Each row is a point on a landscape with many valleys, with its height.
A ball rolls from a point to whichever of its 3 nearest points has the largest drop for the distance, and stops where none of them is lower. Distance is the straight distance between rows; heights are no part of it.
Z_931: [120 126 141  75 211 128 118 109 136 153 165  80 119  99 121 144 117 145
 100 102 100]  height 6.72
Z_211: [138 137 139  76 114 137 146 115 101 166 126 111  99 117  59 183 146 137
 140 144 122]  height 6.64
Z_513: [ 69 135 158 172  89 190 145 153 123 140 116 156 157 129 142  47 141 134
 166 156 122]  height 3.40
Z_309: [142 102 130  99 217  66  80  96 157  66 137 100 117 134 151 193 117 107
  95 140 119]  height 2.00
Z_839: [151 143 113 133 149 121 129 132 131 123 141 104 123 106 123 133 100 137
 106 119 121]  height 4.01
Z_252: [170  93  85 154 141  62 101 123 135  58 115 137 102 129 137 196  89  87
 117 168 101]  height 0.87
Z_447: [162 165  99 147 105 162 129 137 115 120 130 140 127 126 115  57 147 224
 122  74 142]  height 2.15
Z_487: [100 112 139 121  85 145 134 146 120 158 108 161 122 113 132 183 131  58
 161 197 108]  height 4.57
Z_176: [162 146 135  97 174 101  96  96 143 102 146  78 123 132 115 130 134 171
 100  78 140]  height 4.31
Z_845: [140 116 113  79 108 132 135 111 105 138 105 124  88 120  70 222 148 112
 153 174 120]  height 5.61
Z_546: [123 108 125  79 199 118 122 112 134 122 141  76  86  99 109 191 111 107
 109 151  86]  height 3.95
Z_310: [114 135 130 159 136 123 147 127 139 110 124 144 152 134 173  40 153 139
 103  44 179]  height 2.58
Z_486: [109 138 100 103 125 177 151 150 115 137 124 124 109  93 101 126 109 109
 154 167  85]  height 3.88
Z_555: [115 157 142 108 103 194 138 128  91 177 147 108 133 134  79  78 151 217
 143 107 141]  height 3.75
Z_655: [116 136 145 136  86 180 135 148 113 160 124 140 116 105  97 116 122 143
 162 169 116]  height 2.91
Z_397: [ 75 121 177 119 122 145 145 160 122 168 118 141 159 127 138 122 150  99
 160 170 133]  height 5.62
Z_683: [124 136  92  85 169 161 146 146 129 119 133  88  72  77  79 167  96 128
 126 151  70]  height 3.63
Z_580: [187 133  96 119 133  95 111 123 124 105 129 108 108 122  92 173 120 169
 111 134 114]  height 4.50
Z_364: [139 160 122  92 102 189 148 130  93 139 130 117 113 104  62 115 141 203
 153 137 126]  height 4.30
Z_721: [134 121  83  98 143 139 132 144 128 119 118 109  67  89  82 182 100  99
 130 178  82]  height 1.17
Z_238: [147  95 112 114 153  66  91 115 143  97 127 113 109 138 132 224 131  86
 113 156 126]  height 0.67
Z_344: [123 133 172  89 143 123 126 117 123 166 152  91 126 134 102 154 158 152
 128 123 134]  height 6.76
Z_91: [143 115 136 100 127 101 120 132 120 134 132 120 127 130 116 189 140 120
 118 140 134]  height 4.75
Z_720: [ 92 146 143 142 100 212 141 148  97 156 153 119 140 130 108  46 136 208
 161 103 125]  height 3.48
Z_787: [116 127 159 129 141 115 128 142 142 147 140 115 153 134 161 102 153 133
 119  93 163]  height 3.24
Z_692: [109  75 125 102 133 101 122 131 120 145 116 152 117 135 143 225 129  48
 149 203 111]  height 4.02
Z_715: [157 124 134 120 133  74 104 116 141 110 122 125 136 140 126 156 129 121
  97  93 142]  height 3.62
Z_107: [130 117 145 121 153  89 129 113 142 125 126 124 129 128 147 133 124 113
 103 129 132]  height 2.70
Z_340: [175 125  96 115 213  91 103 101 155  55 156  85 101  95 115 140  73 149
  73 118  91]  height 3.71
Z_253: [203 131  92 115 166  69  83  95 140  36 154  91  74 143  82 161 118 160
  81 143 119]  height 3.05
Z_93: [148 137 143  40 166 123 118 107 118 146 146  77  89  99  63 193 130 157
 134 136  99]  height 6.25
Z_112: [138 131 103 160 144 108 141 134 157  97 123 143 144 120 153 103  98 123
  90 103 124]  height 4.72
Z_533: [145 154 100  68 156 169 128 132 112 146 129  89  81  90  54 159 112 156
 126 139  97]  height 5.12
Z_386: [ 74 109 128  90 152 130 146 147 126 162 121 136 108 110 124 168 108  60
 150 188 102]  height 5.34
Z_164: [ 99  93 153 140 157  79 145 131 151 132 128 150 163 146 192 124 121  69
 113 121 146]  height 4.84
Z_292: [ 65 142 153 157 121 179 149 146 117 154 146 121 145 125 140  45 132 145
 158 116 142]  height 3.69
Z_353: [185 158  77 146 144  94 127 118 126  76 133 107 105 121 104  93 104 187
  91  82 133]  height 4.28
Z_878: [ 98 149 135 124 111 208 147 156 103 152 134 120 131 103 101  85 122 161
 152 139 109]  height 3.06
Z_183: [ 84 104 146 137 158 128 136 138 132 148 140 132 155 127 169 119 114  89
 116 132 127]  height 4.12
Z_780: [109 143 139 122 138 147 138 139 104 153 166  93 118 135 121  80 133 172
 130  82 141]  height 3.99
Z_59: [164 137 133 176  69 110 127 120 138 109  98 173 161 154 155 107 148 122
 124  98 169]  height 2.71
Z_223: [197 130 100 158  90  70 103 113 127  74 110 145 113 153 112 149 124 128
 114 147 146]  height 4.48
Z_502: [ 60 134 192 149  79 180 131 152 116 182 127 146 166 147 147  79 150 120
 158 158 140]  height 3.78
Z_844: [115 141 182 177  36 169 118 127 150 156 116 188 179 162 148  74 169 143
 171 128 157]  height 4.00
Z_590: [ 87  96 146  83 199 103 123 141 136 135 131 109 115 111 149 176  99  73
 115 155  96]  height 3.80
Z_875: [135 110 119 103 182  56 114 109 149  95 130 127 139 139 176 167 128  85
  93 119 141]  height 1.43
Z_688: [143 151 127 150 101 131 138 134 135 124 125 133 133 144 150  91 149 152
 128  87 164]  height 2.16
Z_636: [142 151  96 181 108 170 139 145 130 114 128 143 131 118 137  41 113 175
 125  90 129]  height 1.92
Z_616: [128 115 102 125  97 134 135 131 116 142 104 140  88 122 101 211 130  72
 162 194 106]  height 5.19
Z_542: [150 120 120 138  74 126 122 122 124 146 118 161 128 136 122 155 145 109
 149 162 143]  height 3.47
Z_95: [124 139  91 147 173 134 147 129 136 114 144  92 121 105 123  78  84 171
 105  71 119]  height 3.50
Z_387: [138  86 122 130  96  84 102 115 126 137 109 160 135 156 129 212 154  79
 148 171 143]  height 2.14
Z_104: [114 121 119 125 203  87 121 111 146 105 136 104 123 106 161 131 101 115
  90 107 125]  height 2.43
Z_733: [130 141 132 103 145 154 139 138 117 149 155 101 120 116  98 115 118 171
 130 116 115]  height 4.83
Z_984: [ 56 121 184 163 104 144 139 143 130 161 108 163 188 170 174  68 166 105
 162 137 148]  height 4.23
Z_750: [116 146 107 154 122 184 163 159 121 118 124 130 131 109 121  65 107 146
 145 136 110]  height 2.27
Z_976: [109 125 148 182 101 111 138 121 148 124  98 198 186 146 210  57 154  74
 125  88 177]  height 5.09
Z_860: [159  85 106 129 103  55  95 122 123  96 111 150 111 178 132 233 149  73
 131 189 125]  height 1.33
Z_119: [151 143 111 160  94 168 139 142 133 114 125 137 134 132 128  88 110 156
 135 118 128]  height 1.44
Z_774: [160 144 119 102 104 140 131 124 114 125 127 107 104 117  88 142 126 180
 129 133 136]  height 4.99
Z_492: [138 156 152 130  56 175 132 121 111 159 112 158 139 143 105 130 153 149
 156 140 148]  height 2.99
Z_33: [123 108 122 101 196  97 119 110 152 110 137  95 108  94 142 155  90 103
 107 138  91]  height 3.22
Z_663: [165 138  99  79 165 107  98 111 121  90 128  91  82 102  54 207 106 147
 120 157  96]  height 4.87
Z_952: [ 82 121 156 136 164 177 142 141 108 149 160  71 119 140 139  36 117 190
 115  51 133]  height 3.44
Z_646: [125 121 115  93 149 124 120 129 124 142 135 108 101 122 102 182 115  86
 126 164  99]  height 3.29
Z_162: [103 106 153  84 128 124 137 133 102 170 121 125 137 128 116 185 136  86
 150 162 119]  height 5.07
Z_141: [ 88 137 115 137 195 125 143 121 134 110 137  84 135 118 169  33 113 153
  81  36 131]  height 3.10
Z_870: [107 137 143  83 166 169 134 142 120 161 153  77 105 107 103 121 101 147
 121 114  94]  height 5.83
Z_652: [112 150 113 191 106 163 148 133 139 110 123 154 160 118 169  32 118 145
 114  99 142]  height 2.10
Z_525: [ 93 119 185 115 106 104 126 129 122 173 117 151 170 172 179 109 167 107
 146 117 187]  height 4.76
Z_690: [ 72  83 152  73 177  98 131 150 116 180 134 142 130 146 156 198 127  52
 139 185  99]  height 4.51
Z_641: [136 149 119 133 168 111 138 114 142 109 154 104 131 144 138  79 136 159
  78  32 149]  height 2.77
Z_514: [144  83 104 154 123  38  84 122 138  91 114 162 130 172 160 212 138  71
 108 159 132]  height 1.37
Z_7: [ 57 116 170 182 111 142 157 130 144 139 117 165 190 152 187  61 130  90
 140 118 145]  height 4.65
Z_735: [ 83 162 115 166 101 229 156 150 108 131 142 143 119 113 108  37 116 195
 159 119  95]  height 3.57
Z_531: [149 136 165 143  94 117 129 129 136 134 126 148 161 149 157  83 165 116
 134  95 177]  height 2.61
Z_156: [ 99 105 153 135 116  88 128 127 144 145 122 176 160 163 200 133 143  79
 136 130 157]  height 5.20
Z_452: [153 133 105 141 118 137 133 132 119 120 123 137 112 106 116 133 105 132
 129 142 118]  height 3.00
Z_922: [165 122 125 103 178  73  84  88 141  79 149  88 102 143 118 177 125 144
  90 132 113]  height 2.52
Z_990: [151 104 156 121 126  63 105 119 142 134 114 138 131 170 144 197 145  97
 119 118 166]  height 4.37
Z_509: [ 86 130 182 123 107 156 134 140 109 176 143 119 163 139 133  94 169 139
 141 133 147]  height 4.49
Z_45: [143 151 150 154  66 169 138 132 118 141 133 154 147 128 126  79 148 173
 154 109 151]  height 2.06
Z_874: [126 104 107 129 123 117 147 134 125 119  99 162 128 120 146 181 105  57
 146 190  88]  height 3.52
Z_724: [160 139 115  97 171 115 103 110 138 110 139  94 113 119  97 143 117 162
 100 105 125]  height 3.70
Z_971: [149 117 139 143 111  62 112 115 151 104 100 155 156 170 185 133 169  90
 107  95 171]  height 5.52
Z_758: [155 159 111 136 135 126 119 120 137 120 134 116 134 129 130  65 150 181
 109  45 170]  height 2.45
Z_880: [133  99 114 147 101 107 121 122 124 130 101 168 139 149 153 168 124  56
 149 182 126]  height 2.96
Z_793: [142 163 123 145 108 175 135 130 119 142 146 121 131 135 119  58 149 214
 138  76 149]  height 2.29
Z_966: [174 116 106 196  80  86 115 108 139  92  86 174 142 152 161 153 117  88
 132 147 138]  height 4.66
Z_866: [115 129 144 162  72 163 139 139 147 137 123 171 155 127 141  93 130  94
 153 161 115]  height 2.69
Z_469: [114 116 150  50 159 105 107 106 125 145 136  92 114 129  91 226 147 110
 115 147 117]  height 5.81
Z_957: [113 142 110 185 137 180 149 135 121 121 142 120 123 118 134  35 114 174
 136  67 127]  height 2.07
Z_73: [160 121  72 158 130 111 143 126 132  82 123 142 113 100 128 134  78 109
 115 150  96]  height 4.24
Z_12: [108 144 171 158  45 177 134 132 118 161 126 163 154 137 111 115 161 135
 172 146 134]  height 3.64
Z_111: [156 168 106 170  76 144 127 126 144 125 114 166 155 141 151  59 167 179
 132  61 175]  height 2.48
Z_500: [126 139 112 159  93 184 151 140 131 138 122 145 132 103 116 104 104 115
 157 161 107]  height 0.92
Z_250: [178 118  98 136  94  92 111 122 121 111 108 132 112 127  97 178 117 124
 134 150 134]  height 4.21
Z_20: [153 143 103 175  91 133 142 125 144 110 106 177 158 123 171  86 118 113
 133 111 142]  height 2.39

Where does a ball stop that starts at each point below?
Z_509 | Z_500
Z_487 | Z_238
Z_397 | Z_500
Z_616 | Z_238
Z_141 | Z_119
Z_984 | Z_500
Z_690 | Z_875
Z_780 | Z_119
